Points on a hilly landscape, in no order, each with its height.
A ball rolls from a point to the lowest of its 2 nearest points, and stops where none of them is lower. Distance is the straight distance between rows; heights are no part of it.
(1260): [-12 -15  41  36  33  27  12 -14 -19   2  -8 -29  52   2   8 -45 -44  54
 -60  30  39  21  62  -7  -8 -19 -61  18 -29 -34 -14  12  31   3  36 -38
   2   4  14]  height 59.3
(1182): [-34 -22  38 -18  -1 -18  13 -32 -11   3 -24 -50  -8  25   0 -50  15   0
 -12  15  25  -4   1   3   6 -56  19  31 -27  33  -1   6  15  11 -42 -52
  50  30  18]  height 31.3
(672): [-89  33  40   6  34 -31  -8   0  -7   3  33 -63  17   2 -72 -71  28 -11
   3   7  -3  57   0 -19  65 -33  39  19 -46   3  18   1  43  23 -39 -21
  11  54 -53]  height 30.7
(164): [-17  -1  13  -6 -22  29 -20  31  66  13  36  89 -18 -64  -8  48  45 -39
  10  -2   4  -5 -47 -27   7  53  -1  -7  25   7  30 -49 -31 -16  33  43
 -57 -31 -25]  height 55.3
(165): [-13  22   3  -7  57  -8  -3 -28 -25   4  -5 -34  24 -30   7 -29 -66  91
 -39  26  27   1  66   1 -12 -26 -31   1 -56 -21 -16   6  71 -53  61 -42
 -23  -6  16]  height 57.3
(690): [ 10 -33 -24  -7 -11  -2  18  34  20 -13 -15 -38 -11  37  22 -18 -75   8
 -26 -18 -71  28 -56  38   9 -51  32  20  22   8 -40  13  -9  -7 -46 -16
  19  74  38]  height 24.5
(282): [  6 -11 -19 -16  41 -13  25 -61 -29   5 -46 -15  -4  53  17  22 -10  65
  20  33  68 -23  49 -10 -33 -17 -27 -63 -36   7  -9 -38  78 -51  38  -4
 -22 -32  -1]  height 43.4
(644): [ -9  -2  -5  36  21  23  15  17  63  60  31  48  -5  18  10 -36  45 -74
   6 -12 -50  55 -36 -48  27 -35  28  11   0  24   6 -52 -11  64 -62   6
  50  46 -16]  height 64.0
(474): [ 41 -35  33  53  -2  -8  15 -42  24  18 -33  17   7  44  86 -57  27 -31
  -6  43  39  54   4 -22 -53 -31 -39  30 -15  45  41 -11 -28  50 -22 -21
  44 -45   4]  height 46.5
(1294): [  2  -9 -11 -13  15 -20   3  56  50   2   0  -2 -34  26  13  -7 -79  22
  -9 -23 -59  53 -69  24  -5 -14  23   9  22 -22 -28 -14 -37 -16  11  21
 -30  52  28]  height 28.5
(1044): [ 93   3 -30  33   0 -15   8  16 -14  -9   4  32  25   8  38  46 -16 -22
   7  19 -23 -22  17 -24  11  -4 -30 -10 -17  26  -6  -2   0  34  37  22
   4 -76 -16]  height 40.9
(1253): [-10 -44  15  -7 -34  14  29  56   4 -56 -25 -55  -9  -7   9 -16 -36 -29
 -36 -42 -11   7 -55  44  16 -14  27  63  22   1 -24  55 -15 -18 -49 -16
  24  78  18]  height 18.8
(775): [ 53 -11 -40  23 -53 -24  49  33  19  11  51  26  54   0  38  47 -19 -52
  15 -36 -77 -24 -43  17  -6  54  14  26  57 -19  15  36 -84  46   7  -4
   9 -28   7]  height 17.5
(162): [ 37 -48  37  76  37  12   9  29  25   4  -2 -17  58   4  49 -25 -51   3
 -63   9 -30  18  21  -6  10 -25 -68  55 -15 -20 -29  41 -30  58   2 -10
  42   8  30]  height 14.0
(513): [-41  38  34  -8 -23  41 -56 -41  10   9  31   9  79 -42 -15 -56 -19  13
 -83  61  19  40  35  28  -4   3  -5  59  17 -20  42  12 -69  19  24 -39
   9  35  10]  height 45.2
(417): [ 17  11  22 -21 -58   6 -49 -11 -40 -41 -69 -10 -37 -76  14  11  19   7
 -22   1  78 -26 -10  32 -29 -26  32  34  22 -13  16  65 -20 -26   0  -9
 -28 -20  -9]  height 57.5
(273): [ 45 -35  13  12   2 -38  36  41   6 -37 -77 -41 -27  -4  40  11 -29  49
 -27 -13  45 -10 -40  29 -43 -25  -9  10  20 -14 -11  45  20 -51  36  11
 -50   1  53]  height 65.6
(1256): [-40  48   3  10  23  51 -47 -20   9  51  86  34  41 -35 -57 -42  48 -20
 -27  38 -13  10  39 -73  38 -28  13 -18 -20   1 -13 -40   4  53 -19 -15
  37  15 -29]  height 61.2
(412): [ 33  16 -30 -57 -43 -17  47  36  17 -31  -8   0  40  -6 -22  48  -8 -29
  45  -2  -7 -65 -22  -1   0  26  39  -6  -4 -48 -16  13 -37 -46  47  15
  12 -16 -40]  height 43.1
(230): [ 49 -25 -19  35 -12 -45  60  41  11 -44 -46 -40 -15  57  20  57 -56  46
   2 -30 -14 -37 -40  43 -40  26   0 -39  36 -12  -4  50  23 -58  45  37
 -54  25  47]  height 63.5
(738): [ 49  29 -27   3  24 -15 -10  71  76  24  37  29 -23  -7   8 -17 -75  17
 -37   7 -78  45 -49 -33  -7 -53  43  -1   3 -29 -39 -23 -39  14   9  32
  -4  20  17]  height 31.7
(863): [-41  15 -26 -53 -21  29 -18 -35 -15  38  27   8  22  37 -26  16  -7  13
  12 -17 -37 -31   1  40  13  42   6 -39  43 -24 -48 -23 -11   8 -36 -24
  37  38  43]  height 47.5
(173): [-12 -16   1 -16   2  12  20 -77 -42  -1 -18 -24  12  40   3 -22   4  20
  -4  31  33 -34  51   2  -8 -30  -7 -27 -18  25 -21 -11  38   5 -29 -56
  45  -2  14]  height 35.5
(240): [-23 -15  10   0  19 -18 -35  -2  20  43 -56  53 -82   9  11  18  40  -2
  19 -18  14  37 -11  20 -20  23 -32  30  39  36  50 -35 -12  19 -12  38
 -73 -11  52]  height 59.4
(420): [ 13  19  -6 -67 -48   9  58   5  24 -23   9  35  67  -5  -5  39  15 -25
  50  33  30 -44  27 -36 -11  29  40 -19 -34 -55  22 -21 -27 -60  82   3
  18 -51 -58]  height 40.1
(1193): [-53  34  34 -36  12   7 -51 -42   3  40  20  20  29 -33   0 -53 -47  77
 -59  31  -7  50  31  47 -25  23  -9  23  28 -20  26  -6 -28 -11  39 -45
 -29  21  57]  height 48.5
(630): [-41 -12  42   2   3   4  11  -6   0  10 -26  -1  23  14  18  -5 -24  74
 -17   7  76  36  13  29 -54  64 -48 -18  25 -69  33  -6  11 -49  70 -11
 -77   3  32]  height 32.5
(592): [ 28  12 -16  17  11  27  13  45 -16   0  16  29  65 -43 -47  73  -2 -18
  22 -25 -23 -55  50  -4  15  50  -8   1 -33 -67 -19  16 -31 -15  52  22
 -39 -39 -50]  height 32.1
(937): [-25  14  20 -45  -7 -30 -21  -8  53   8  -1  51 -67 -10 -30  21  90 -24
  57  27  24  -6 -49 -37  -9  -4  65 -33  -5  34  40 -55  -4 -28   5  52
 -26 -25 -34]  height 27.9
(451): [-61 -29 -13 -27 -24  34 -12  30 -12 -20 -10 -37 -28  10 -36 -11 -16 -26
   8 -57 -24  23 -55  53  22  14  27  29  35  -1 -20  29 -12 -36 -65 -10
   9 101  -4]  height 11.1
(562): [ -9 -15 -53 -29  12   5  46 -16 -29 -50   4 -65 -12  17 -33  -4 -44  25
  -3   2 -18 -42   0  21  13 -40  33 -32 -18  13 -58  15  64 -44 -38  -6
  35  73  21]  height 53.6
(858): [ 22  16 -47  -4  -7  -2  48  12  38   2  36  -6  39  67  -4  16 -79  30
   3   1 -73 -25  -3  -2  20   4  30 -70  -1 -69 -59 -23  -5   2  21  -8
  22  37   7]  height 18.6
(479): [-19  35  29  10 -17  36 -67 -38 -37 -20  -6 -30  40 -83 -20 -55 -21  23
 -83  32  30   8  45  28   2 -38  -6  68  -3 -10  11  76 -25  13   8 -43
   9  25   1]  height 40.7
(454): [-73  25   8 -39  16   6 -41  15 -15  19  16 -35  -4 -38 -53 -58 -34  19
 -29 -38 -34  46 -18  44  29  18  -1  42  26   0 -15  38   6 -28 -23 -17
 -18  86  15]  height 19.9
(1246): [ 33   1 -20  32  57  12  -8   3 -33  -1   6   1   0  30 -12  25   1  -5
  11   2 -10 -22  48 -23  47  -6 -49 -29 -46  20 -39 -36  46  23   9  24
  -3 -38 -19]  height 36.0
(960): [-29 -40  49  33  -3  29 -39 -15  24  32  20  45  21 -47  46 -24  46 -70
 -24   2  11  55   1  -7  -1  29 -27  48  23  36  68 -10 -50  55 -23 -18
  25   0  -9]  height 57.0
(125): [ 93 -18 -23  34 -54 -49  45  24 -17 -21 -50   2  11  20  39  48 -25  18
  11  -8 -10 -49 -22  20 -48  15  -7 -24  40  -2   8  81   8 -32  46  26
 -48 -53  34]  height 61.3
(695): [-78   8  31 -37 -15 -22   7   0   2 -13  18 -56 -10  21 -58 -32  31 -22
  38  -7  26  11 -42  -8  26   2  58 -15 -30  -4   4 -13  19 -11 -32 -16
  16  57 -48]  height 34.6
(346): [ 19  39 -31 -29 -30  26 -14  -5   0  -4  66  45  51 -35 -22  12  34 -46
  19  22 -11 -45  23 -61  25   1  31 -29   2 -25 -29 -21 -25  28  -3  -6
  68 -25 -55]  height 31.1
(68): [  5 -48 -18  29 -14   6  49  49 -33 -91 -48 -65 -36  15  -4  22   5 -22
   5 -56  21 -12 -40  44   2  20  -6   3  30  16 -12  69  43 -50 -35  36
 -15  53  18]  height 52.7
(759): [-29 -31   0  34  14  55 -75 -27 -29  65  -5  54   6 -20  17  16  18  -8
 -16 -29 -30  26  54  40  10  55 -66  21  47   3  27  -6  -9  65 -59  -9
   7   0  34]  height 51.0
(750): [-24   2  15 -32  -9   0 -75  15  15   8 -16  56 -65 -66 -14  34  35 -12
  -1  -2  33  12 -23  15 -14  34  -1  28  29  18  43 -22 -36 -11  21  42
 -71 -14   9]  height 58.1
(142): [ -5 -22  19  -4 -19  10  54  19 -22 -73   2 -82  32 -33 -29 -19 -16   2
 -37  13  39 -54  39 -17  30 -37   1  28 -48 -27 -27  51  41 -23  -5 -41
  48  28 -16]  height 26.9
(840): [-11  25 -30 -60 -35  -6  -2  22  14 -34  10 -31 -11  12 -46  13   9 -26
  45  -8  15 -25 -50 -22  15  -1  65 -37   4 -18 -31  -7 -10 -31  -6  21
  30  33 -59]  height 38.9
(1159): [ 62 -14 -35   1 -15  -7  48  20 -38 -61 -14 -45  12 -11 -14  27 -46  13
 -41  10 -34 -70  14  29   1 -46  22  -7  -2   4 -46  59  41 -11 -18   9
  28  32  54]  height 56.0
(1273): [-23 -15 -14 -16 -52  30 -11 -11 -50 -20  20   2  24 -16  19  26  38 -52
  19 -57   3 -30 -11  40  16  70 -13  29  64   0  -2  39 -27  18 -49 -32
  38  -3  -3]  height 32.3
(1147): [-42  61  -1  -5  30  16 -18  -1  51  70  50  29 -20 -15 -49 -65  43 -22
 -20   6 -31  54 -22 -74  13 -50  56   3  -8   7  -2 -22   5  44 -59  -5
  31  49 -14]  height 62.8
(149): [-45  42  30 -46  48 -61  16 -12  45  17  21 -23 -11  -2 -10 -79   2  34
   7  50  40  37   3 -45  -5 -45  40  -5 -84  21  40 -55  39 -55  60 -28
 -15   7 -13]  height 40.8
(1023): [ -9 -31   9  17   4  12  32   1 -20 -16 -23 -14  14  47  10  26   3  34
  15 -23  51  -5   8  29 -24  72 -61 -35  25 -32 -14   2  30 -31  25   2
 -33 -15  26]  height 38.3
(563): [ -1  -5  -1  32   7  23  21  17  27  28  55  10  55  51  16   2 -65  18
 -21 -24 -83  -9  15  22  36  24 -11 -27  16 -64 -41 -10 -39  41  -8 -19
  39  35  31]  height 13.3
(153): [ 42 -13 -16  10 -13   7  74  11 -16 -57   7 -51  53  26   4   2 -17 -15
   5  20  11 -57  39 -33  32 -15 -21  -5 -44 -10 -35  16  37  -2  11 -31
  57 -28 -31]  height 19.5
(1128): [  9  -6 -32   0 -53  14 -12  15  -9  17  31  23  33  -6  22  53  -5 -36
  11 -62 -71 -23 -32  62  14  78  -4  16  81 -24  -8  34 -55  33 -46 -10
  23  12  29]  height 24.8
(546): [-27  -1 -22 -56 -33   2 -47 -45  -8  42 -18  41 -30  28  -1  40  21  12
  29  -4 -13 -20  -4  51 -22  59   2 -25  67   6   2 -32 -30   8 -27   4
 -13   0  58]  height 43.6
(758): [-52  -3  58  17   3 -47 -10 -23 -28  -7 -26 -26 -43   7 -34  20  87 -33
  56  -6  25  17 -15   3  27 -10  25  13 -29  26  29   1  36  42 -67  -9
   7  -6 -40]  height 22.3
(904): [-47  26  45 -34  13 -29  -5 -61  -3   9 -17  -2 -20  11  -4 -44  23  36
  -5  59  80  37  31 -16 -31 -28  29 -12 -65  16  72 -47  30 -32  42 -22
 -31 -22 -27]  height 43.5
(298): [ -5   1  13 -29  50 -54 -20 -48   9  39 -34 -17 -53  -3  41 -39 -64  93
 -24   4 -24  17   4  37 -54 -29  -1   5  15  15 -16  -3  23 -27  18 -39
 -23  11  91]  height 56.6
(342): [  5  44   4 -50 -18   6 -76 -18 -33 -12 -43  11 -42 -75 -12  25   2  35
 -20  10  57  -5  27  23 -24 -25  18  18 -25  -7  22  26  -2 -45  46  16
 -52 -34 -20]  height 53.0
(45): [ 28 -47 -12  24 -56 -19  63  10 -19 -60  19 -62  29  31  58 -20  29 -55
  12 -24  15 -17 -29 -22  13  -1  -8  48  16  35  13  48   5  24 -34 -28
  68 -32 -25]  height 20.0
(1057): [ -4  41  21 -31 -18   9 -41 -50 -38 -16 -54  -9 -23 -29  12   8  15  39
  -8  29 105   6  54  -3 -35 -24  25 -25 -57  -5  51  -2  34 -52  41  30
 -42 -50 -58]  height 48.1
(797): [  44    1  -37   14  -44    6   31   24   29   -3   58   18   83  -56
   21   17   -8  -70    7   -7  -58  -39  -10  -20   -1   12    6   50
   21  -30   -6   27 -102   62   -3  -25   61  -14  -28]  height 10.3
(213): [ 56 -39 -22  42 -43 -16  89  38 -18 -36 -26 -24  53   1   4  28  -5  -5
  19 -53  -3 -61  -5  33 -53  60  -5   9  41 -57   0  88 -19 -37  25   3
 -44 -49   6]  height 58.7
(609): [ 31 -20 -20  27 -12   6  54  18  -3 -21  15 -38  28  60  28 -20 -10 -47
  13  -5 -25  -8  -6 -19  42 -10 -18   0 -16  33 -31 -12  17  34 -29 -11
  56   1 -16]  height 12.3
(1191): [ 42  13   7   3 -17  10  -2  -6  23  24  22  25  64 -26  -6  16 -51  29
 -36  30 -47 -55  46   8 -17 -16  10   4 -17 -69 -21  22 -84  27  27 -35
  22 -16  13]  height 19.6
(989): [-19   5 -25  -4  51 -24  47 -17   4   4 -21 -37 -40  72 -21 -16 -12   6
  39  -1  -7  12 -20 -12  23 -42   4 -33 -43  27 -21 -42  44 -17 -19   1
  -3  44 -11]  height 35.6
(1284): [-40  25  18   8  74   3 -43 -11 -38  18  -6 -12   2 -29 -23 -30 -37  79
 -32  -5   7  40  63  15   8  29 -68   8 -16 -19   1   6  52 -28  57  -2
 -74   3  25]  height 54.8
(949): [ 21  11 -43  -1  -6  19   0  34  67   5  34  72 -28  -8 -13  44  46 -55
  41  -7 -28  -3 -61 -57  10  38  25 -47  27  17  -4 -59  -4  -8  11  79
 -23 -17 -43]  height 53.1
(1143): [ 12 -39  21  46  52  14  -9 -16 -15  32 -18 -19  18  38  35 -22 -40  47
 -54  -6 -49  14  33  18   6 -38 -48  17   6  11 -38  19  17  36 -28 -13
  29  17  69]  height 20.8
(616): [ 42 -42  -9  69 -15   7  74  65 -19 -58 -21 -40  21  20  18  27 -22 -13
 -10 -63 -12 -11 -21  43  -6  46 -33  13  38 -29 -18  80  21 -15 -18  20
 -24  11  27]  height 56.1
(952): [-64  21  -5 -80 -16   9 -37 -27  24  34  12  43 -34  -1 -44  19  30  33
  31  11  18  -3 -21  20 -31  59  10 -35  37  -3  21 -55 -32 -39  26  19
 -41  12  28]  height 38.8
(81): [ 17 -13 -19   8 -39  -1   9 -72 -62  -6 -28  -9  -5  44  23  -2  48 -19
  27   2  18 -34  29  13 -13  -4 -10 -23  32  56   3  25  36  13 -51 -24
  37 -39  10]  height 40.4
(901): [ 50   2   0 -18  44 -64  10  11  40   8 -19 -26 -29  28  47 -18 -85  65
 -30  19 -42   2 -22  -1 -23 -63  11   1 -21  18 -25 -26   9 -14  40  -2
 -13  -3  53]  height 54.5
(53): [-22 -20 -27  30   9  32  49  28  26   5  41  29   4  68  18  -1  23 -56
  59 -40 -35  47 -35 -12  33  75 -18 -23  17   7   9 -64   0  21 -20  25
   4  15 -21]  height 12.1
(29): [-56  57   1 -42  23   1 -79   4  11  12  43  22 -24 -58 -81  10  59  17
  23  18  27   7  15 -42  15   0  34 -28 -34  14  35 -26  28 -55  27  53
 -46 -21 -51]  height 12.2
(118): [-18   6  -9   4  42  10 -36  23 -32  -7   2 -19 -42  -5 -50  18  14 -13
  18 -29   3  -6   8 -10  50   6 -28  -7 -32  14 -24 -11  31  -1 -14  41
 -28  10 -34]  height 30.5
(430): [-29  -1  25 -18  41 -15  45  14  23   5  15 -28   3  43   1 -55 -17   6
   4  26  24  26  -8 -46  23 -27   3  -4 -70   4  -2 -68  25  -3  33 -11
   5  23 -20]  height 38.4
(822): [ -8 -19  50  11 -17 -20  18 -33  -8 -27   4  -8   2  22  24 -25  56 -42
  30  31  58  11  17 -40  -6   3  17  -4 -40  28  44 -32   0  33 -11 -31
  40 -60 -55]  height 39.7
(820): [-35   5  30  18  -3  41 -51  -8 -20  12  48  13  49 -43 -13 -22  22 -48
 -25  15  10   9  32 -15  35   5 -19  27  -8   7  10  -1 -30  52 -17 -32
  40  14 -23]  height 59.1
(492): [ 12  25   7 -11  34  20 -14   7   8  18  30  48  21 -13  -9  31 -22  49
 -13  26 -10  -5  42 -15   5   3 -13 -26 -41 -38  -9 -46  -5 -13  61  11
 -26 -31   4]  height 47.9
(472): [-37  22 -63 -58  -4  18   6 -17 -10  -3  21 -34   0  14 -57   9 -49  43
  15 -16 -32 -29 -19  31   6   4  32 -50  14 -26 -72   2  17 -37 -24  -7
  18  71   7]  height 50.7
(569): [-42   7   6 -69 -25 -16 -34 -15   9 -11 -21  18 -49   2 -40  40  63   3
  60   7  63 -26 -30   7 -25  48  31 -37  15  15  40 -33 -20 -60  39  38
 -19 -11 -26]  height 33.8
(1215): [ 51 -20  12  75 -19  13 -42 -24 -38 -14 -58  -2 -35 -47  65 -19  32 -26
 -11  -1  64  18  16   4 -22 -39 -39  19  24  30  28  43   0  38 -44  14
  -5 -53 -25]  height 64.4
(669): [-74  13  23   0  13  11 -17  -2  33  16  31  50 -33  -5 -62  21  90 -20
  57   7  24   1 -11 -45  27  47  10 -42 -15  23  43 -63  20 -16   7  47
 -45 -12 -43]  height 22.2
(877): [ 71 -32 -36  -9 -77 -25  89  10 -40 -57  -7 -42  34  29  26   4 -23 -12
  -9  15 -23 -57 -11  25 -35  -5  17 -15  36  35  -7  79  41 -12 -23 -10
  56  24  67]  height 52.4
(1328): [ 33  20  -7 -14   4  -7 -44  18  41  45  33  26  -2 -24   9  -2 -51  17
 -42  13 -67   2 -21   5  -3 -46  19  18  18  -9 -36  -7 -65  42 -11   4
  27  10  45]  height 34.9
(832): [ 48  26 -69   1  12   3 -12  44  23  -4  12   5 -34  22 -31   2  -5 -45
  18   3 -36  24 -37 -67  25 -53  55 -40 -15  13 -47 -26  13  11 -26  42
   8  21 -54]  height 47.4
(304): [  0 -17  -3  48  33   4  47 -10 -13  22  23   7   8  71  24  -9  48 -61
  46 -15 -15  22   9 -28  44  15 -36  -3 -17  45  19 -42  22  54 -44  -7
  33 -26 -18]  height 4.3
(72): [ -2  -7  30 -26  38 -31  28  26  49   6  -3   8 -16  31  33   7 -36  51
  -1  16  15  25 -32  -2 -32  21  -6 -13 -17 -15  12 -61 -10 -35  76  20
 -43  -3  36]  height 21.9
(93): [ 58 -22  28   7   3 -50  30  -2  34   7 -42  11 -23  57  66 -25   1  -7
  -3  45  33  25 -20 -22 -38 -36  -5   5 -11  57  24 -51  -9  11  23  -5
  -5 -45  30]  height 48.7
(1126): [-69 -35  37  23 -34  10 -48 -19 -65  -8   1 -22   2 -32   8   7  85 -60
  22 -57  28   9   4  21  27  58  -3  35  33  13  46  39   7  40 -82 -34
  24  -3 -37]  height 39.8
(1207): [ 84  11  14  26  29   4   9  12  21   1 -15  52  26  -3  47  52 -37  31
 -21  45   0   3  62 -27 -22 -36 -15  -9 -65 -27  12 -32 -11  -3  72  29
 -23 -83 -17]  height 44.8
(407): [-45  75 -31 -31  43   3 -76  16 -15  22  36 -16 -41 -49 -98 -15  24  11
  24 -12 -12   7   6 -38  29  -8  23 -31 -26   4 -14   3  35 -28 -29  31
 -19  18 -44]  height 22.5
(608): [ 56 -39 -22  18 -77 -12  33 -24 -53   7 -17 -10  17  50  58  -3   3  10
  -5  -6 -41 -23 -13  32 -50   9  -3 -24  59  67   4  75  45  13 -40 -12
  41   3  94]  height 48.9
(1000): [ 30  36 -21 -57  36 -46   1  13  61  30   0  12 -49   7  10 -25 -23  30
   7  29 -23  15 -43 -35 -21 -71  48 -16 -33  25 -14 -66  -1 -28  34  23
  -8  -5  19]  height 52.5
(396): [ 31 -19  25  33 -23  13  27  49  76   6  48  55  52 -72  43  10  -8 -65
 -26   5 -34  10 -36 -21  -9  19  -7  56  15 -18  24  -3 -95  52  20  -4
  18 -15  -5]  height 7.0
(1041): [ 14  10  31 -41  15 -54   5 -19  55  29 -23  40 -62  18  24 -29  29  -3
   8  53  16  20 -42 -24 -32 -73  42  10 -25  53  31 -66 -30   1  14   3
  -9 -23  25]  height 50.8
(64): [ 18 -19  60  35  24 -16  12  20  37  20  -6  41   4  30  51  19 -51  60
 -40  -2   8  19  22  10 -45  33 -35 -15  16 -77  33 -12 -36 -12  72   4
 -65 -29  43]  height 26.8
(527): [ -5 -58  42  23 -34   9  20   7  -6 -31 -22 -47  22   8  48 -45  25 -34
 -25 -15  37   2 -11   4   0  -9 -13  54  12  15   8  53  -7  16 -46 -47
  64   9  13]  height 26.2
(970): [ 38  14  28  14  -9  31  -5  25  60  16  42  72  56 -72   2  12 -23 -10
 -43  45 -25  -7   9 -26 -12 -15  11  29 -24 -36  16 -18 -75  22  50  -1
  -4 -31 -13]  height 13.0
(410): [ 32   0 -19  47   1  35  -9  18 -53 -20  -3  23  26 -55 -10  64  16 -28
  11 -37  19 -27  45   9  14  56 -54  16   3 -41  -4  44  -9  12  18   8
 -35 -56 -41]  height 38.2
(974): [ 31  44 -69 -16  36   2 -61  53   1   1   6 -11 -58 -38 -49   3 -47   1
  -2 -23 -59  22 -35 -19  16 -54  21  -2   0   7 -62  24  -1 -15 -45  37
 -16  29 -27]  height 43.7
(658): [-26 -26 -49   5   3   5  22  27 -15 -64 -39 -58 -60  47 -49  44  -9   1
  57 -29   7  -3 -48  33   4  10   7 -38  12  41 -19  12  25 -68   0  33
 -17  59 -34]  height 48.4
(428): [-13  11   7 -11   3  25  -7   3 -48 -37 -10 -39  23 -72 -37  -8 -28  41
 -56  -4  24 -38  38  27   6 -26  -8  36 -20 -35 -24  67  25 -30  20 -34
  -8  18  18]  height 34.2
(835): [ 43 -18  11  22 -61  -6 -35 -28 -42 -52 -52 -24 -28 -54  50  -1  33 -33
 -20   4  49 -28   0  12 -24 -51  24  28  34  38  11  73 -16  19 -45 -15
  32 -32  -8]  height 61.4
(425): [-35 -13  -6  -1  -4  17   4  17 -34 -47 -30 -41 -25  14 -36  55  35  -1
  46 -46  53 -33 -14  25  11  77 -29 -22  15   0  -8  20  18 -50  19  31
 -21   8 -29]  height 43.8
(477): [-23 -25  31  18 -27  43 -28 -27  11  36   2  72   0 -17  47   2  25 -18
 -18   1  20  45  13  27 -34  74 -36  20  54   1  61 -27 -46  35 -15  -6
 -11 -26  26]  height 54.7
(552): [ 13  -7 -26  53  -6  54 -53 -45 -64   9 -12  31  -2 -45  21  39  20 -20
  -8 -24  13   1  69  21   3  42 -71   0  35   0   5  22   1  58 -38   4
  -5 -47 -17]  height 45.5
(146): [-11 -13  21   4  17  10  50  63  58  -6  25  24  -5  32  14  -8 -11 -18
  14  -6  -3  40 -59 -22  11  41   4 -11 -13 -12   0 -73 -17 -12  43  37
 -28  18  -9]  height 17.6
(972): [-24 -10  44  -4  22   0 -36 -27  16  55 -19  56 -39 -10  21 -28  12  21
 -27  25   7  61   3  11 -31   1 -16  37  13  25  47 -45 -32  22   6   2
 -39  -9  50]  height 57.2
(486): [ 53 -43 -35  33 -61 -18  19 -40 -49  24 -11   1   5  54  72  -7  40 -35
  22 -12  -7   6 -25  -3 -33  -7 -26  15  44  92  35  45  21  37 -38 -15
  29 -47  26]  height 45.0
(199): [ 40  19 -15  -7  30 -21 -52  38   1   7  -5  -2 -44 -49 -14  16 -54  29
 -33 -17 -49  -3 -18  24  11 -45  -5  36   3   3 -44  22 -14   2   0  27
 -26  -2  25]  height 39.2
(250): [ -2 -38  53  66 -29 -13  17 -59 -17 -13 -36 -26   6  29  54 -62  71 -21
  21  13  75  44  19 -14 -43 -30 -20  16 -16  22  53  23  15  41 -64 -31
  47 -49 -46]  height 43.3
(652): [ 11   8   7 -37 -40  -1  24 -19  -3 -39  33  10  35   4  14  -3  29 -38
  39  42  39 -31  25 -53  20   3  28 -24 -38 -10  17 -33  -2  -2  32 -15
  62 -60 -70]  height 36.2
(1202): [-49   4 -22 -10  75 -16  29 -42 -27   4 -24 -47 -38  47 -42   8   7  48
  41  -3  34 -21  20  -3   8  -6 -27 -40 -55  23 -15 -28  82 -52  16   1
 -18  20 -13]  height 39.1
(907): [-49  27  -4  -9  30 -35  11 -54 -28   9 -27 -19 -74  48 -51  22  52   7
  54 -12  -5  -4  -4  18  42 -55   3 -18 -24  30   2   8  65  11 -75  -5
  15  34  -1]  height 30.2
(195): [ 21  45 -57 -44 -11  23  13   5  11  11  42  20  56   8 -46  29 -18   2
  20   5 -36 -48  13 -36  23  10  33 -65  -2 -68 -65 -22   2   2  24  16
  42   3 -29]  height 24.9
(852): [ 32 -14   9  34  11 -11 -48 -23 -35   8 -85   3 -80  -9  29  -5  23  14
 -13   2  44  13  17  13 -18 -52 -25  13  10  42  13  14  17  17 -20  20
 -47 -40  23]  height 61.9
(59): [ 31 -17  19  64  14   8  22  55  36  17  35   8  59 -10  17  11 -65 -19
 -40 -19 -78  -7   7  10  30   3 -23  33   0 -57 -29  31 -70  61   2  -6
  25  21  10]  height 7.3
(819): [ 44  15 -59 -12 -46 -27  36  21  18 -27  25   8  -9  55   3  -8  25 -86
  64   5 -28   3 -60 -66  21  -8  62 -50   7  33 -14 -30  13  11  -2  34
  35  -5 -69]  height 50.2
(12): [ 14  20 -11   9   2  30  -6  -1 -28  21  27  25  67 -26 -56  53 -41  33
 -12 -19 -52 -79  68  29   7  33   0 -25  -5 -92 -41  28 -40   1  21 -24
 -16 -17  -2]  height 26.1
(732): [-28  -5  25  37  12 -32   0 -30   2  27   6  31 -32  16  18  19  98 -71
  59 -11 -12  28 -12 -13  35 -11   1  14  -6  48  63 -23  11  75 -82 -12
  39 -18 -29]  height 13.7
(315): [-12  -1  -2 -24  44 -41 -21 -28 -13  19 -66 -21 -78   5   7  -5  -7  60
   7  -9  20   7  -7  30 -37 -17 -19   7   6  31   1  -1  32 -33  15   8
 -56   0  57]  height 58.8
(889): [-61  27  26 -11  46 -17 -25 -11 -29  -1  16 -65   2 -35 -52 -79 -20  19
 -38  -1  -1  24  26  10  45 -30  -5  35 -31  24 -12  29  47 -18  -5 -33
   2  46  -5]  height 26.0
(751): [-64  50  10  -8  31  24 -79 -54 -36  35  -5  20  -5 -46 -33 -51  -9  59
 -45  14  14  56  69  39  -1  31 -37  23  24  -4  43  -3  13  -7  24  -8
 -72   4  25]  height 51.7
(1108): [  1  31 -27 -13  39  32 -23  25  46  37  47  63 -15 -13 -38  22  16  15
  10   9 -31   3  -5 -53  18   7   4 -47 -12 -12 -22 -71  19  -9  28  60
 -30 -14 -13]  height 50.6

Where does a ball stop that starts at each point below?
(1215) -> (989)
(750) -> (29)
(832) -> (451)
(230) -> (304)
(562) -> (29)
(608) -> (304)
(273) -> (304)
(759) -> (396)

Call two points neighbours if one is among the 2 nearest of the other. Go from one point of each pair to the other, from neighbour to neighbour, staying as low as possible. Name the highest point that can't be avoided.
(477) / (652) -> (1260)
(652) / (451) -> (412)
(304) / (396) -> (1126)
(396) / (29) -> (1159)
